A landscape with many peaks, sampled at points; each row gives a point and its height.
From any point a climber steps to the highest of the 5 points nearest to it. It stops when none of these is higher. Distance is the straight distance between rows; heights are no part of it.
nufod (h 635): [142 137 150 141 115 101 147 128 138 120]
dezuz (h 639): [128  96  91 116 155  66 144  71 130 136]
sanu (h 594): [ 85 161 125 177 142 193 127 196 120 142]
pepi (h 504): [127 110 133 165 126  70 187  98 131 128]
vimi (h 580): [137 151 185 154 124 141 148 178 142 108]
tuk (h 555): [155 128 146  94 122  92 128 128 147 111]
sofu (h 605): [135 123 130 112 131  81 140 107 146 119]
gile (h 743): [142 125 115  94 111 156  84 114 107 128]
beku (h 650): [137 147 154 131 114 132 131 144 132 119]
tuse (h 549): [156 139 167  94 127 125 119 177 153 101]
sunep (h 418): [161 128 153  84 122 100 118 147 154 105]
rifiv (h 446): [123 147 167 134 142 174 122 210 145 118]
Tudo (h 490): [126 122 138 188 111  80 197 105 134 128]
ruk (h 166): [158 124 147  73 113 124 100 143 147 114]
gope (h 381): [ 98 149 135 144 145 187 124 220 142 129]
bina (h 616): [132 142 143 112 117 146 113 148 130 121]
Sipo (h 469): [124 123  95 117 115 120 118  62 117 146]
piv (h 551): [117 158 172 184 119 159 144 174 120 124]
Mebin (h 684): [127 105  68  83 143 108  99  45 126 145]
ruvo (h 602): [149 145 173 113 123 128 124 164 151 102]
Rafus (h 573): [126 154 152 160 111 146 134 128 112 129]
moba (h 458): [118 108  73 122 126 107 127  33 122 152]
Zub (h 382): [ 99 156 159 161 154 186 140 222 154 127]
mal (h 135): [121 127 125 179 102 108 165  79 114 146]
Buti (h 495): [114  66  98 132 204  67 178  77 115 127]
gezam (h 701): [127 104  82  92 151  87 117  58 126 136]
zali (h 125): [119 143 149 202  89 128 174 110 106 138]
sog (h 525): [101 152 143 166 127 185 128 183 112 121]
vif (h 560): [125 116 116 148 119  80 149  83 126 136]
difu (h 651): [115  80  74 116 186  84 135  56 117 138]
zepet (h 454): [129 160 191 159 145 155 154 209 164 106]
fabop (h 621): [138 127 134 140 110  86 155 102 132 124]
guz (h 631): [152 112  87  64 125 116  92  83 134 130]
Dure (h 727): [104 148 132 122 144 185 108 212 133 135]
liva (h 610): [146 136 169 164 120  92 184 127 143 114]
bami (h 180): [ 78 152 103 160 155 185 134 238 152 149]
zilur (h 628): [140 132 149 131 122  78 155 123 144 112]
bak (h 578): [126 148 169 170 120 141 150 144 124 126]
mazer (h 569): [137 139 156 113 130 158 112 187 134 115]
feti (h 557): [152 109  85  59 110 167  63  90 121 139]
benes (h 700): [129 149 155 139 118 160 115 160 123 120]
Zigit (h 579): [107  56  82 118 220  73 141  65 111 128]
Ravud (h 576): [135 107 122 130 149  61 162  94 138 121]
Tora (h 343): [115 127 125 109 134 191  96 203 121 135]
pade (h 399): [115 150 137 160 105 164 115 127  97 137]
Lates (h 356): [142  98  94  59 155  72 111  90 150 117]
Mazol (h 354): [133 137 125 147 100 138 121 100 107 141]
kados (h 634): [151 145 168 137 115 114 149 146 149 108]
vuv (h 512): [145 122 121  89 111 134  96 130 132 121]
nimek (h 514): [120  84  99 102 184  58 142  84 129 120]
seda (h 503): [ 98 159 144 193 116 179 138 155  98 138]
sez (h 91): [124 147 161 199  98 127 175 124 129 134]
vefi (h 270): [119 144 135 188  91 148 143 106 104 145]
fepe (h 675): [111  92  68 102 157  99 112  34 126 149]
Dade (h 478): [133 137 116 121  96 149  97 102 110 140]
nef (h 577): [142 129 133 128 116 117 125 111 123 125]
rofar (h 540): [116 146 133 148 115 177 107 153 104 131]
Neb (h 319): [136 126 131  93 126 177  91 189 123 131]
puleg (h 710): [159 116 133  63 113 149  85 161 125 120]
bef (h 663): [130  99  92  89 158  74 125  72 134 129]
dadit (h 542): [139 125 111 108 119  98 120  87 123 130]
vopef (h 529): [121 108  96 139 144  88 145  68 123 137]
Kita (h 513): [149 116 107  73 113 183  68 146 115 139]
zovob (h 192): [119 113  88 140 114 117 128  47 111 156]
vena (h 48): [123 134 116 163  98 133 134  70  98 144]
Mov (h 506): [ 91 154 148 170 148 184 133 206 137 131]
Bup (h 308): [154 119 131  77 138  80 124 116 150 101]
nof (h 726): [158 113 122  55 133  96  98 124 148 111]
mubo (h 494): [145 121 119  88 108 169  84 147 117 127]
fur (h 756): [ 89 151 122 159 134 194 112 198 114 146]
rusu (h 604): [133 141 144 139 105 127 135 120 117 128]
Geba (h 593): [151 120 105  71 111 149  78 113 121 129]
Kemug (h 714): [153 130 161  92 119 131 108 170 148 110]
bev (h 609): [145 148 182 168 123 123 167 152 144 107]
kiti (h 426): [112 145 120 127 129 188  97 181 109 134]
poz (h 543): [120  97 111 156 158  61 189  89 127 129]
badi (h 627): [132 118  95  95 112 130  96  66 121 140]
Sebeb (h 698): [114 117 120 169 112  86 172  83 124 138]
Rusas (h 347): [ 80 141 109 142 151 192 113 217 137 139]

Call two points neighbours if one is among the 5 nearest of the other. Go from one point of each pair to the other, from neighbour to neighbour, staying as high as possible. Name the lowest point that can't be avoided.
Sebeb / benes => fabop
nof / fur => sog
Kemug / benes => bina
gezam / gile => Geba

Where does a climber stop that starts at each point below?
vena => gezam
Ravud => gezam
dadit => gezam
bami => fur
Buti => gezam
